A landscape with many valleys, sampled at points; each row gives a point and its height.
A ball rolls from a point to whichever of its 3 nearest points has the largest drop for the distance, and stops where none of them is lower. Distance is the straight distance between rows; heights are no part of it.
q_763 height 605: [121 117 140 127 105 103 149 175 139 126 115 170 164 169 173 163 126 106
 107 180 124 107 138 188 127 105 125 111 193 107 106 108 162 113 135 149
 146]
q_415 height 692: [136 131 133 110 130 112 182 144 136 118 132 157 161 148 149 159 121  92
 117 155 116  98 154 167 113 127 119 113 171 120 119 115 178 113 142 134
 147]
q_488 height 276: [129 158 134 102 163 143 136  81 109 110 113 139 103  97  76 147 146 154
 140  93  94 137  84 116 111 140 112 105  91 144 159 123  99 131 117  92
 125]
q_883 height 577: [123  98 142 150 105 110 147 175 112 156 123 136 138 139 166 125  99 112
 115 174 126 106 118 188 142 107 126  96 188 120  78 130 169 138 141 165
 113]
q_660 height 38: [132  95 157 152  84 129 148 144 185 133 170 128 148 116 158  65 104  95
 123 187 191 144 179 120 157  94 123 118 160 110 128 178 182  86 133 171
 142]
q_278 height 628: [131 118 151 123 165 136 165 102 109  99 132 129 153 120 131 107  95 107
 111 131 120 111 164 131 116 133 139 131 123 142 117 120 177 121 151 127
 129]
q_528 height 637: [110 123 121 113 101 106 161 179 150 127 117 186 161 166 165 174 141 111
 120 161 131 110 133 185 113 105 127 116 199  93 126 118 152 104 118 146
 140]
q_507 height 133: [150  92 125 143 142 137 135 100 109 105 144 114 121  89 137  66  82 144
 128 113 166 111 153 126 150 110 134 129 126 136 116 137 158 151 127 145
  94]
q_63 height 578: [147 141 104 166 125 128  77  91 134  91 141  82 105  91 138  90 119 175
 118 127 152 122 141  88 166 110 141 134  95 143 144 123  93 131 119 133
  94]
q_902 height 331: [161 173 124 127 126  79  70 129 133 151 128  85 121 139  99 130 173 105
 151  93 117 129 108  31 104 157 164 163  80 171 129 136  54 129 140  97
 155]
q_585 height 339: [101 124  81  67 176 175 123 118 108 112 133 148 118 182 105 175 137 148
 116  83  71 170 152 141 118 181 112 177  85 115 174  80 127 153 125  88
 144]
q_828 height 608: [103 115 136 148 101 117 135 189 128 135 112 151 167 169 175 166 128 120
  98 194 130 113 128 204 133  98 120 110 193  97 100 116 151 114 133 166
 133]
q_484 height 121: [139 166 110 155 123 102  55 108 137 121 142  73 129 142 133 121 161 134
 108 120 117 129 138  52 141 137 169 175  64 169 133 112  82 114 135 112
 136]
q_386 height 266: [ 81 135  98  60 181 168 125 116 114 115 126 156 125 176  94 186 157 142
 114  85  78 181 132 116 120 186 116 184  72 119 178  85  98 146 131  85
 162]
q_376 height 607: [140  85 134 142 121 129 154 136 108 137 141 130 121 107 151  97  82 114
 124 130 147 101 141 165 143 122 130 118 164 147  86 136 183 141 146 163
 112]
q_860 height 438: [133 139 104  94 159 159 156  87 108 118 135 154  91 118 107 161 125 167
 131  85  81 134 119 147 118 159  95 118  97 128 162 112 128 147 124  98
 136]
q_10 height 713: [ 78 108 136 145  89 121 131 200 132 129  91 171 181 170 179 172 146 133
 107 188 145 128 135 205 132  76 130 127 189  64 116 113 125 109 113 163
 126]
q_545 height 298: [150  77 139 140 100 120 155 135 149 144 142 135 112  90 134  68  83 112
 138 127 170 116 154 133 157  99 125 105 181 128 108 167 166 132 122 165
 111]
q_832 height 555: [138 103 138 126 163 140 150 112 101  91 138 117 141 108 131  95  91 123
 103 126 135 105 164 138 134 134 138 138 125 146 112 122 178 141 146 144
 117]
q_37 height 118: [136  82 156 150  85 109 153 152 151 165 135 131 112  98 133  69 100  97
 152 142 176 114 148 135 147  95 130 102 193 117 120 182 168 118 122 165
 115]
q_67 height 95: [162 174 114 125 120  76  83 127 132 174 133  91 115 137 100 130 180 105
 172  89 118 131 105  21  85 175 153 154  87 164 139 135  50 145 140  96
 161]
q_111 height 655: [133 117 154 115 157 137 170 119 107 102 136 130 151 127 133 121  98 106
 106 143 118 103 163 154 114 132 135 127 138 150 117 123 184 126 151 140
 130]
q_686 height 231: [141 162 145 116 154 115  97  98 110 132 101 104 105 104  69 151 162 121
 142  86 104 135  71  77 111 148 147 133  78 157 142 129  60 131 133  92
 126]
q_468 height 256: [132 157 129 104 168 134 118  83  97 118 113 133 100  98  71 150 153 147
 135  92  97 135  75 110 112 150 121 119  80 150 144 123  75 135 124  90
 127]
q_578 height 369: [131 139 143 143 170 139  92  92 119  84 117  99 145 119 111 104 129 135
 114 117 129 126 145  90 131 131 168 165  76 157 131 123 114 112 133 111
 116]
q_805 height 262: [125 163 110 103 164 115  74 119  75 155 136  96 103 126  95 174 183 131
 124  95  88 162  63  99 126 179 115 138  57 159  99  86  55 156 165 112
 152]
q_24 height 721: [138 127 142 117 137 129 177 130 122 111 141 142 158 137 142 127 101  93
 111 143 116 107 157 163 116 131 133 125 151 143 106 126 192 124 145 136
 140]
q_331 height 687: [ 91 106 143 174  84 138 133 192 115 150  93 147 160 156 176 158 116 141
 107 196 137 119 113 210 144  79 109  94 183  78  88 123 136 123 117 180
 109]
q_743 height 358: [136  87 167 145  73 115 159 157 171 162 135 131 134 118 143  74  91  86
 144 157 179 120 163 127 154  97 130 114 190 107 123 193 175 103 108 167
 131]
q_524 height 787: [121 138 155 125 175 143 122  84 113  79 115 119 156 110 106 114 121 120
 117 125 129 123 154 111 114 139 157 149  84 150 131 127 139 110 140 100
 117]
q_574 height 433: [131 115 137 134 172 139 120  86 111  81 121 111 147 104 128  87 104 128
 110 126 135 116 159 114 137 123 152 156  91 141 121 119 142 128 143 121
 116]
q_209 height 103: [ 79 145 106  48 166 144 107 120 114 135 118 148 113 169  67 194 197 135
 125  64  91 202 114 104  98 195 124 198  73 117 181  92  85 133 137  83
 163]
q_202 height 450: [141 136 114  92 126 127 187 113 144 115 143 167 118 125 128 154 120 126
 136 117 106 108 131 159  97 132  98  99 151 128 156 121 168 125 120 104
 149]
q_72 height 216: [165 163 110 121 135  82  76 133 108 189 141  87  99 132  86 128 168 113
 183  75 123 132  88  34  92 195 139 149  87 168 111 125  44 169 153 114
 154]
q_577 height 294: [100  94 164 182  57 133 127 168 189 160 137 102 156 152 163  66  93  96
 118 206 184 157 185 149 174  96 131 127 179 105 102 192 171  81 116 186
 130]
q_808 height 444: [147 141 119  89 143 143 184 100 145 108 140 163 103 123 122 155 120 143
 145 101  95 105 125 151  98 138 100 110 134 128 150 117 158 132 106  98
 133]
q_685 height 699: [ 62  99 150 162  84 140 139 193 131 129  78 165 187 170 173 172 135 163
 116 190 152 138 129 208 137  63 119 121 167  48 105 115 126 110 111 168
 114]
q_22 height 300: [108  90 176 173  67 115 142 165 186 175 118 124 149 140 156  74  99  88
 137 181 176 136 167 150 154  88 132 119 205  96 101 199 159  90 107 171
 131]
q_134 height 693: [ 64  88 156 172  79 178 152 182 129 119  79 158 185 155 167 152 106 206
 124 187 153 158 121 212 133  58  93 129 158  25  90 139 123 121  88 176
 113]
q_787 height 174: [ 85 137  98  77 183 148 101 112 108 121 134 138 121 168  91 180 180 151
  99  87  78 176 124 123 122 174 108 165  57 130 159  83  87 139 140  93
 151]
q_487 height 442: [133  93  52  92 141 161 141 140 111 116 147 160 101 157 144 165 114 143
 137  84  91 119 128 164 113 152 104 136 148 113 152  87 153 170 112  96
 128]
q_82 height 519: [113  94 157 150  84 115 150 170 121 184 106 129 124 121 149 104  97 108
 140 162 155  98 114 178 142  93 120  91 211 121  84 173 157 131 122 178
 102]
q_125 height 261: [114  85 158 162  71 120 145 163 186 163 143 119 141 135 153  64 100  83
 126 182 184 140 180 133 155  91 130 121 185 100 118 193 175  80 116 175
 136]
q_62 height 445: [139 114  88  98 102 116 167 158 146 132 141 192 114 155 169 181 133 120
 149 101 117  99 113 168 109 112 103 110 188 100 143 108 159 129 116 121
 138]
q_625 height 108: [163  99 134 133 111 133 151 105 161 107 164 130 120  71 137  56 100 133
 148 134 187 126 159 115 156  93 123 108 147 116 144 166 160 121 116 150
 104]
q_60 height 155: [124 166 114 109 171 128  87 113  84 140 127 111  98 115  86 176 168 148
 127  89  89 160  63  96 130 172 123 126  68 154 125  98  49 156 154 101
 140]
q_509 height 210: [162 116 147 138 102 134 152 120 182  95 163 131 136  86 136  58 108 122
 151 156 194 130 171  96 148  89 124 109 149 110 155 168 171 111 126 156
 113]
q_800 height 543: [ 96 113 164 171  73 126 142 178 129 183  83 131 138 121 151 119 112 127
 141 177 153 111  94 201 129  81 128  79 207  79  91 173 135 122 107 164
  89]
q_596 height 580: [102 114 115  98  85 108 152 176 156 132 120 192 148 162 165 187 151 115
 141 142 138 119 119 185 118  95 121 123 203  79 139 115 141 100 116 127
 132]
q_646 height 751: [142 163 100 166 123 108  59 101 136 110 137  71 114 120 139 105 142 163
 101 127 129 129 141  62 164 130 161 160  77 162 133 118  81 128 129 124
 106]
q_845 height 597: [133  85 142 145 112 120 155 147 114 154 137 125 121 112 145  91  85 109
 129 140 148  97 134 166 151 106 114 104 186 134  83 154 178 145 137 164
 103]
q_65 height 82: [141  86 153 139  85 125 153 146 180 137 144 133 133 101 140  65 101  95
 145 150 190 127 176 116 147  95 128 111 173 112 130 185 175 106 120 170
 127]
q_263 height 455: [122 100  43  86 158 169 145 135  98 116 145 158 118 175 142 171 109 141
 137  79  81 134 137 170 109 165 119 168 124 118 157  84 162 171 118  97
 137]
q_771 height 435: [124 130  81  93 166 167 131 109 109 118 144 154  97 150 121 172 125 168
 117  93  74 150 129 148 125 172  90 139  89 132 164  88 124 168 122  92
 136]
q_712 height 467: [148 135 101  97 118 128 182 136 156 121 144 182 126 136 140 169 136 128
 150 111 108 102 132 160 100 127 103  99 175 118 156 113 173 129 112 104
 140]
q_531 height 738: [135 126 148 124 173 150 147  93 113  85 129 124 156 113 110 111 107 112
 117 129 128 120 154 118 110 138 147 137 103 151 130 119 164 116 137 111
 124]
q_797 height 273: [133 160 157 109 162 140 131  85 111 110 103 125 124  99  78 136 143 128
 143 103 106 139 102  96 106 141 139 130  88 147 147 129  98 113 129  77
 127]
q_690 height 156: [153  79 134 138 120 125 156 126 135 129 151 129 114  90 140  63  77 116
 142 117 173 112 150 128 149 103 122 114 159 133 119 158 169 145 131 161
 110]
q_226 height 708: [142 136 133  99 128 119 185 142 146 115 135 168 143 142 144 154 129 103
 127 143 107 101 146 166 102 131 120 107 168 127 133 114 182 117 129 124
 150]
q_567 height 398: [110 112  65  73 175 175 138 122 105 106 136 147 125 176 126 176 122 143
 118  87  76 149 148 154 113 164 119 172 107 117 159  84 145 167 119  87
 139]
q_254 height 554: [ 90 108 172 187  65 135 140 180 134 178  69 128 141 123 147 123 112 142
 142 185 152 128  86 213 126  76 114  84 192  63  84 163 128 116  94 165
  93]
q_866 height 586: [113 113 143 155 103 118 144 176 111 151 115 141 151 154 172 145 108 122
 101 187 129 106 116 200 146  99 118  98 191 112  79 121 159 132 140 173
 115]
q_683 height 454: [116  93 164 160  72 109 149 172 144 187 100 130 123 115 141  88  99  96
 148 159 159 109 126 168 140  91 131  94 211 100 101 190 162 117 109 163
 105]
q_890 height 421: [140  95  63  98 102 136 147 156 131 125 151 175 102 157 169 171 127 133
 150  95 111 101 106 174 108 123 113 122 182 109 146  94 168 151 109 104
 129]
q_558 height 242: [121 115 159 161  80 137 131 154 185 125 186 100 150 129 159  53 100 103
 106 204 199 157 186 137 177  88 113 114 159 112 101 172 183  86 133 193
 146]
q_607 height 633: [136  99 132 139 147 132 160 132 103 121 136 121 145 121 143  94  91 101
 102 145 131 100 155 163 136 123 127 123 155 144  91 123 187 140 153 157
 121]
q_674 height 735: [145 140 133 103 144 126 198 116 128 105 140 159 147 127 118 156 116 111
 125 128 109 108 147 154 101 137 118 112 136 131 143 119 179 115 131 114
 142]
q_351 height 81: [165 116 130 144 114 140 134 107 155  89 157 116 120  72 134  64 106 151
 145 140 188 117 158  94 154  92 137 107 123 117 156 148 148 128 116 139
 100]
q_703 height 667: [119 129 124 109  99 105 160 172 152 128 133 181 159 166 156 172 134  97
 118 158 118 100 143 176 113 108 135 116 182 111 120 113 175 114 128 136
 147]
q_534 height 489: [129 122 105  96  89 107 157 168 153 127 136 189 136 156 158 178 137 110
 145 130 131 104 120 185 107 105 115 108 199 100 152 111 164 118 110 123
 146]
q_563 height 279: [132 156 155 113 162 142 110  82 117  88  99 118 136 107  87 130 144 118
 129 111 112 128 116  91 102 138 158 147  81 151 151 136 103 109 127  86
 126]
q_735 height 239: [118 106 153 169  74 133 130 152 172 146 179 103 148 141 170  57  97  95
 108 208 192 160 186 142 179  89 117 120 163 110 102 179 178  85 124 196
 140]
q_244 height 434: [151 139 102  92 137 141 189 112 134 116 136 166 103 124 125 153 119 148
 142  94 100 112 126 159  99 145  96 107 143 125 157 110 156 141 107 100
 133]
q_144 height 707: [ 83 108 134 125  81 112 135 193 140 119  96 191 180 174 176 187 141 122
 126 175 153 123 132 193 124  79 133 124 195  69 131 118 133  91 118 139
 131]
q_211 height 141: [139 176 117 110 154 109  86 107  84 145 127 102  96 112  85 154 168 124
 148  89  96 146  54  78 118 164 134 135  71 160 116 113  44 150 150  95
 137]
q_550 height 701: [139 150 104 163 128 120  67  97 131  98 135  84 118 113 128  91 129 175
 109 122 144 127 140  78 166 117 152 150  85 146 146 111  82 135 122 131
  95]
q_633 height 402: [102  99 179 170  70 112 141 175 160 192  76 125 147 127 148  93  93 100
 158 177 166 110 127 171 132  74 140  96 201  79  97 199 148  90  96 160
 106]
q_663 height 588: [131 102 136 140 120 123 157 149 105 149 135 136 136 124 154 111  91 102
 112 153 125 105 130 178 145 115 127 112 181 136  78 124 179 146 150 164
 116]
q_447 height 189: [129 157 109 154 141 106  53 108 137 111 122  77 131 137 124 113 151 137
 101 114 125 129 138  51 144 145 170 174  66 166 132 114  79 119 134 112
 128]
q_490 height 808: [125 143 159 123 173 142 148  80 120  83 111 122 142 110  92 130 122 118
 127 116 111 117 133 109 105 136 158 130  86 149 150 128 128 105 138  95
 130]
q_160 height 403: [140 138  99  92 145 159 175  96 122 109 144 153 102 119 121 161 122 158
 138  98  85 120 115 155 111 152  92 106 115 133 158 106 147 139 108  97
 139]
q_937 height 198: [153  89 142 136 108 121 156 116 150 114 162 133 115  81 138  65  91 115
 148 134 186 127 168 112 155  89 119 101 165 114 137 171 165 120 121 156
 118]
q_594 height 245: [132 164 137 104 160 132 116  90 106 120 101 120 107  92  72 147 155 131
 140  89 111 130  78  88 113 137 139 129  79 152 148 128  77 127 123  90
 126]
q_475 height 180: [127 103 152 162  77 127 137 149 188 133 170 119 148 135 155  56 109  93
 117 201 196 151 182 128 166  94 118 118 163 110 114 187 181  85 130 180
 142]
q_926 height 317: [138 124 155 155  94 138 146 138 188  92 183 101 151 109 158  53 107 119
 118 199 201 149 186 111 158  90 120 104 133 112 130 172 187  94 143 174
 136]
q_670 height 183: [100 149 108  92 186 143  93 116  99 129 135 142 111 162  88 187 186 151
  98  96  82 177  95 109 127 186 110 151  49 136 138  80  69 141 153 104
 160]
q_284 height 347: [126 128 130 140 170 144  96  89 120  81 130  93 142 117 127  89 116 137
 103 114 139 119 147  95 147 121 158 155  72 146 135 112 123 128 136 112
 100]
q_457 height 337: [ 98 100 177 175  59 118 129 180 180 182  90 113 156 154 147  80 110  90
 143 185 165 130 159 162 138  80 147 115 200  89 104 198 155  78  91 167
 120]
q_684 height 772: [144 132 150 107 156 141 174  99 132  88 126 148 141 126 114 135 112 112
 126 129 114 109 151 133 100 140 129 120 116 142 135 128 166 115 134 108
 131]
q_856 height 301: [114 165 111  99 176 131  89 116  95 138 139 126 121 145  93 186 192 142
 106  97  77 182  82 100 130 189 114 139  51 145 116  75  62 153 162  98
 171]
q_303 height 259: [126 160 151 114 160 135 110  86 121 111  99 122 125  99  80 144 155 116
 141  97 115 131 101  82 106 132 151 143  76 161 144 127  91 115 125  89
 134]
q_248 height 393: [121 152 105 102 177 162 131  91  96 125 124 142  91 120  90 165 144 177
 115  88  83 154  98 137 130 164  97 124  77 143 154 105  99 152 127  95
 140]
q_21 height 248: [141 124 117 156 157 134  89  88 115  83 133  94 120 102 134  83 111 151
 110 113 149 120 154  88 160 119 154 149  82 145 138 116 113 137 125 120
  93]
q_49 height 93: [ 96 148 109  68 184 140  99 117 113 126 136 148 116 166  87 194 189 144
 100  89  85 190 111 106 119 191 108 172  59 120 158  87  75 128 151  98
 170]
q_459 height 391: [133 162 123 138 142  99  59 109 144 118 108  95 133 138 103 118 164 117
 130 112 120 126 121  49 116 144 180 174  72 161 140 133  77 113 134  99
 129]
q_867 height 323: [129 155 113 103 167 157 129  80 100 115 127 141  88 106  85 158 144 159
 125  95  88 141  87 127 124 151 101 117  74 147 148 109  96 146 126  95
 130]
q_694 height 488: [139 154 125  93 160 160 165  85 112 107 132 150  98 107  98 156 118 152
 139  94  96 120 109 137 106 154 103  99 104 135 163 121 126 133 112  90
 129]
q_87 height 181: [162 169 112 125 118  74  80 136 136 179 150  91 115 152 102 123 178 103
 168  87 116 127 123  12  84 185 149 163  68 166 132 131  57 135 144 108
 174]
q_409 height 274: [123 155 121 103 165 143 109  94  83 120 118 125  97  98  76 162 151 148
 126  90  92 155  68 110 130 159 104 116  79 150 136 105  70 147 133 101
 130]
q_647 height 150: [144 113 121 153 144 140 106  88 124  85 144 101 119  90 138  75  99 165
 128 117 160 118 148 105 156 119 138 133 104 134 135 121 132 144 127 140
  91]
q_853 height 475: [ 95 108 181 175  64 122 145 173 145 184  70 123 136 121 150 112 105 112
 149 183 154 111  99 187 133  76 128  83 201  79  97 187 139 115  96 160
  90]
q_314 height 594: [111  99 146 164  91 120 140 183 114 173  97 128 137 140 168 139 110 122
 113 184 135 107 105 192 143  99 119  93 200 113  82 133 154 134 131 167
 106]
q_929 height 137: [151 104 115 150 149 136 126  96 118  93 147 101 123  84 133  69  90 151
 124 109 169 114 155 120 148 116 135 126 123 139 124 130 146 145 127 130
  92]
q_266 height 102: [131 170 121 107 161 123  95 102  88 143 116 116  97 101  76 168 176 136
 135  89  97 148  54  90 120 153 125 121  72 158 125 121  61 146 144  94
 131]
q_496 height 622: [ 90 106 163 177  73 138 141 175 122 162  79 130 146 131 169 138 109 150
 127 190 139 121  95 215 137  73 113  80 188  73  81 147 137 128 106 169
  96]
q_936 height 62: [176 138 121 146 121 137 120 107 162  84 150 107 110  66 130  69 116 160
 135 138 179 128 153  86 155  94 132 116 118 122 169 142 128 129 110 138
  96]
q_430 height 315: [120 161 109 101 170 156 118  95  89 121 124 130  95 116  89 160 150 164
 116  88  82 155  80 126 130 163  95 127  66 145 136  97  81 149 130 103
 141]
q_103 height 89: [158 169 115 123 141  93  76 130 109 172 120  94 106 117  79 145 178 109
 165  85 117 137  78  43 101 173 143 148  83 158 121 125  42 149 146  98
 144]
q_653 height 88: [183 168 106 120 118  79  84 131 125 185 151  84 106 133  98 129 175 113
 182  76 126 133 107  21  87 188 142 157  84 166 124 131  42 156 141 105
 163]
q_116 height 122: [131 119  75  93 160 169 151 104 115 120 141 154  93 141 132 165 122 173
 123  84  84 127 117 162 119 166  97 130 114 129 158  84 136 166 113 100
 130]
q_933 height 185: [ 76 140 102  47 169 153 113 119 122 131 122 158 112 170  77 182 175 135
 129  69  86 196 127 110  98 196 130 181  72 117 190  95  94 131 130  76
 153]
q_809 height 611: [107 107 163 170  79 124 140 183 122 171  93 130 129 129 162 123 101 125
 130 181 144 104  94 206 140  85 123  94 206  96  82 157 147 122 117 168
 100]
q_844 height 327: [128 136 117 150 152 128  71  93 119  95 111  88 138 120 128  99 129 143
 109 122 134 124 151  80 147 128 158 169  73 155 139 112  97 126 134 118
 110]
q_137 height 596: [115 117 134 142 109 111 151 179 122 141 123 149 157 169 173 160 119 110
  98 179 118 111 140 193 132 110 119 115 192 113  94 109 167 120 137 161
 135]
q_864 height 363: [ 92 106 184 172  64 113 132 178 174 191  77 120 153 146 148  85 104  89
 148 176 167 125 146 171 136  82 144 112 199  77 104 206 155  91  91 161
 113]
q_257 height 272: [167 153 117 154 126 125 102 101 149  86 143  90 107  79 135  81 125 185
 125 130 168 123 140  74 164 109 133 110 102 134 163 128 110 135 112 132
  82]
q_152 height 685: [ 70  92 153 182  68 161 134 186 116 138  71 145 169 138 163 154 118 190
 125 197 147 135  99 224 136  64  87  89 167  44  85 137 129 124 101 185
 102]
q_347 height 260: [130 143 117 153 142 115  68  92 125  96 120  83 136 128 123 117 149 133
 103 117 128 126 146  66 140 121 172 165  74 160 137 119  82 118 127 104
 112]
q_465 height 621: [140  89 143 134 134 134 154 118 103 122 150 122 126 101 140  85  76 120
 122 128 147  96 152 150 149 123 122 123 152 137 103 137 181 146 142 163
 106]
q_643 height 681: [125 124 136 117 120 107 172 169 135 127 133 159 159 159 162 160 126  98
 114 160 116 103 144 175 112 120 123 116 188 121 116 111 186 121 140 138
 142]
q_463 height 377: [103 146  99 100 172 163 118  95  98 119 127 138 108 141 103 165 148 171
  98  94  76 165 100 129 138 172  92 148  68 142 149  86  89 161 130 106
 147]
q_40 height 316: [128 147 144 130 164 126  94  89 128  94 104  92 138 121  97 122 143 110
 128 114 120 125 127  70 115 133 170 156  76 154 139 125 100 116 137  90
 124]
q_999 height 487: [114 131  89  87 180 170 127 106 105 120 135 154 107 154 119 165 131 171
 106  89  77 157 123 143 131 176  96 147  74 130 164  81 110 152 127  95
 140]
q_570 height 28: [178 145 132 151 112 134 110 101 161  78 157  97 113  76 126  73 115 168
 142 144 179 126 145  73 155  97 131 100 120 122 170 141 127 126 111 137
  79]
q_293 height 394: [147 108  68 103 122 150 153 131 125 122 156 166  92 142 149 165 115 147
 145  87  98 109 115 174 106 142  91 114 155 119 152  89 167 150 104 105
 128]
q_947 height 208: [143 170  99 118 160 100  72 126  79 168 141  92  95 122  86 155 182 128
 146  83 102 148  59  79 120 182 134 135  80 165 103  99  35 165 165 112
 145]
q_400 height 461: [144 151 130  91 153 143 180  87 132 105 131 157 118 110 107 151 121 138
 140 108 103 123 126 138  98 145 106  98 118 134 157 116 152 129 121  99
 143]
q_874 height 254: [101 143 100  88 185 160 101 102  91 119 137 136 112 160  99 186 168 159
  94  90  75 182 112 134 136 172 102 153  60 133 153  89  85 142 142  97
 152]
q_955 height 184: [174 165 111 113 122  87  77 128 135 182 152  88 106 140 106 128 176 105
 178  85 129 131 120   8  86 198 151 168  85 167 135 135  46 146 148 114
 175]
q_172 height 314: [142 167 118 143 127  93  65 115 139 133 133  89 129 149 115 129 172 111
 126 108 108 137 128  33 116 152 165 180  74 172 133 127  66 116 143 106
 149]
q_723 height 660: [ 76 104 164 183  73 146 141 174 118 150  77 136 151 139 171 144 109 164
 126 192 148 125  95 215 129  72 100  84 178  61  85 146 130 124 100 174
 100]
q_397 height 291: [135 167 136 127 149 111  87  98 124 122 105  99 120 118  88 133 167 114
 141  93 112 132 100  51 109 140 166 155  78 162 134 136  65 118 130  93
 130]
q_907 height 712: [138 131 118 104 110 110 183 144 153 114 140 173 147 146 151 167 133 112
 132 136 116 104 141 172 103 123 114 108 184 114 132 106 173 111 125 125
 149]
q_536 height 599: [127 117 139 132 117 117 158 161 123 136 129 138 156 148 164 136  98 104
 104 170 122 110 145 186 132 128 132 109 178 129  90 118 192 132 148 162
 130]
q_613 height 98: [168 176 108 132 103  75  73 134 146 166 164  82 125 156 114 132 178 108
 149 102 126 133 137   8  96 186 143 172  75 182 132 135  69 130 141 118
 178]
q_526 height 299: [130  90 163 157  74 112 145 154 184 158 139 121 136 127 152  67 100  84
 143 172 187 134 175 137 145  93 134 113 185 104 114 196 171  93 115 170
 137]
q_991 height 334: [146 120  75  96 143 156 163 109 126 119 145 161  95 140 138 159 115 158
 129  82  90 116 122 160 117 145  91 114 126 121 159  95 153 159 108  98
 133]
q_940 height 258: [117 164 108 102 176 130  84 111  80 131 134 122 105 132  88 172 176 149
 110 105  75 177  71 108 140 178 106 136  48 147 121  85  59 152 159 113
 151]
q_671 height 561: [127  99 150 155  93 115 151 164 117 166 118 133 120 124 161 107  92 110
 126 161 139 107 118 180 145 101 120  98 205 129  85 150 168 138 134 168
 111]
q_489 height 142: [135 105 123 147 156 143 125  94 105  92 141 111 131  92 135  70  89 146
 122 112 151 110 160 124 146 116 136 137 106 137 123 127 149 141 134 140
 101]
q_791 height 354: [124  88 161 148  81 111 150 154 148 169 128 134 115 107 140  72  98  94
 151 152 165 105 138 159 145  89 130 106 206 116 106 183 170 117 115 168
 109]
q_909 height 678: [ 98 119 134 135  89 109 144 192 144 129 101 179 171 171 172 177 142 118
 118 170 139 111 128 190 120  91 131 121 204  82 133 113 141 101 117 148
 133]
q_361 height 509: [136 107 140 134 167 149 147  96 113  95 128 118 150 108 132  90  88 126
 110 122 130 116 161 130 131 133 146 139 107 153 117 119 169 132 145 125
 113]
q_357 height 190: [151 175 108 143 117  85  69 123 149 152 149  74 128 156 121 132 175 118
 129 113 119 137 133  21 119 167 168 178  70 180 133 123  71 131 143 121
 159]
q_341 height 128: [155  94 123 143 128 140 135 105 138 106 149 121 107  77 138  62  82 137
 144 121 172 112 156 119 156 107 125 118 143 129 136 143 151 142 126 146
  99]
q_501 height 177: [146 168 105 158 119  95  58 113 143 132 141  74 133 143 144 126 155 139
 103 114 117 137 135  38 141 144 162 176  67 177 133 119  74 129 135 115
 140]
q_968 height 307: [123 156 129 149 154 112  78  94 129  98 116  92 135 131 120 127 148 125
 115 114 119 133 146  61 121 129 172 169  72 152 136 116  88 110 128 101
 125]
q_68 height 123: [153 169 106 115 146  92  75 129  96 175 131  92  95 114  80 148 178 114
 166  86 104 141  56  62 101 174 143 142  84 165 108 114  43 169 160 103
 144]
q_9 height 793: [136 145 159 110 174 145 161  80 119  92 111 133 148 118 101 128 120 118
 123 121 115 111 140 120 106 135 140 131 102 148 137 128 142 109 136 103
 126]
q_963 height 194: [142 172 123 119 150 112  79 116 102 155 116 103 105 104  76 145 166 118
 152  82 110 137  72  62 107 154 148 136  84 164 129 128  52 138 140  90
 135]

For each start below, name the point where the ball stops.
q_226 -> q_37
q_567 -> q_49
q_534 -> q_116
q_684 -> q_160
q_883 -> q_37
q_845 -> q_37
q_999 -> q_49

Call two points neighbours if one is among the 3 nearest of the other. Go from one point of each pair to the other, from neighbour to neighbour, staying as low as possible. Name the highest point that can't be avoided.
q_341 and q_653 -> q_844
q_484 and q_116 -> q_771
q_37 and q_341 -> q_545
q_484 and q_613 -> q_357
q_103 and q_484 -> q_72
q_49 and q_613 -> q_856
q_103 and q_266 -> q_211
q_613 and q_653 -> q_87
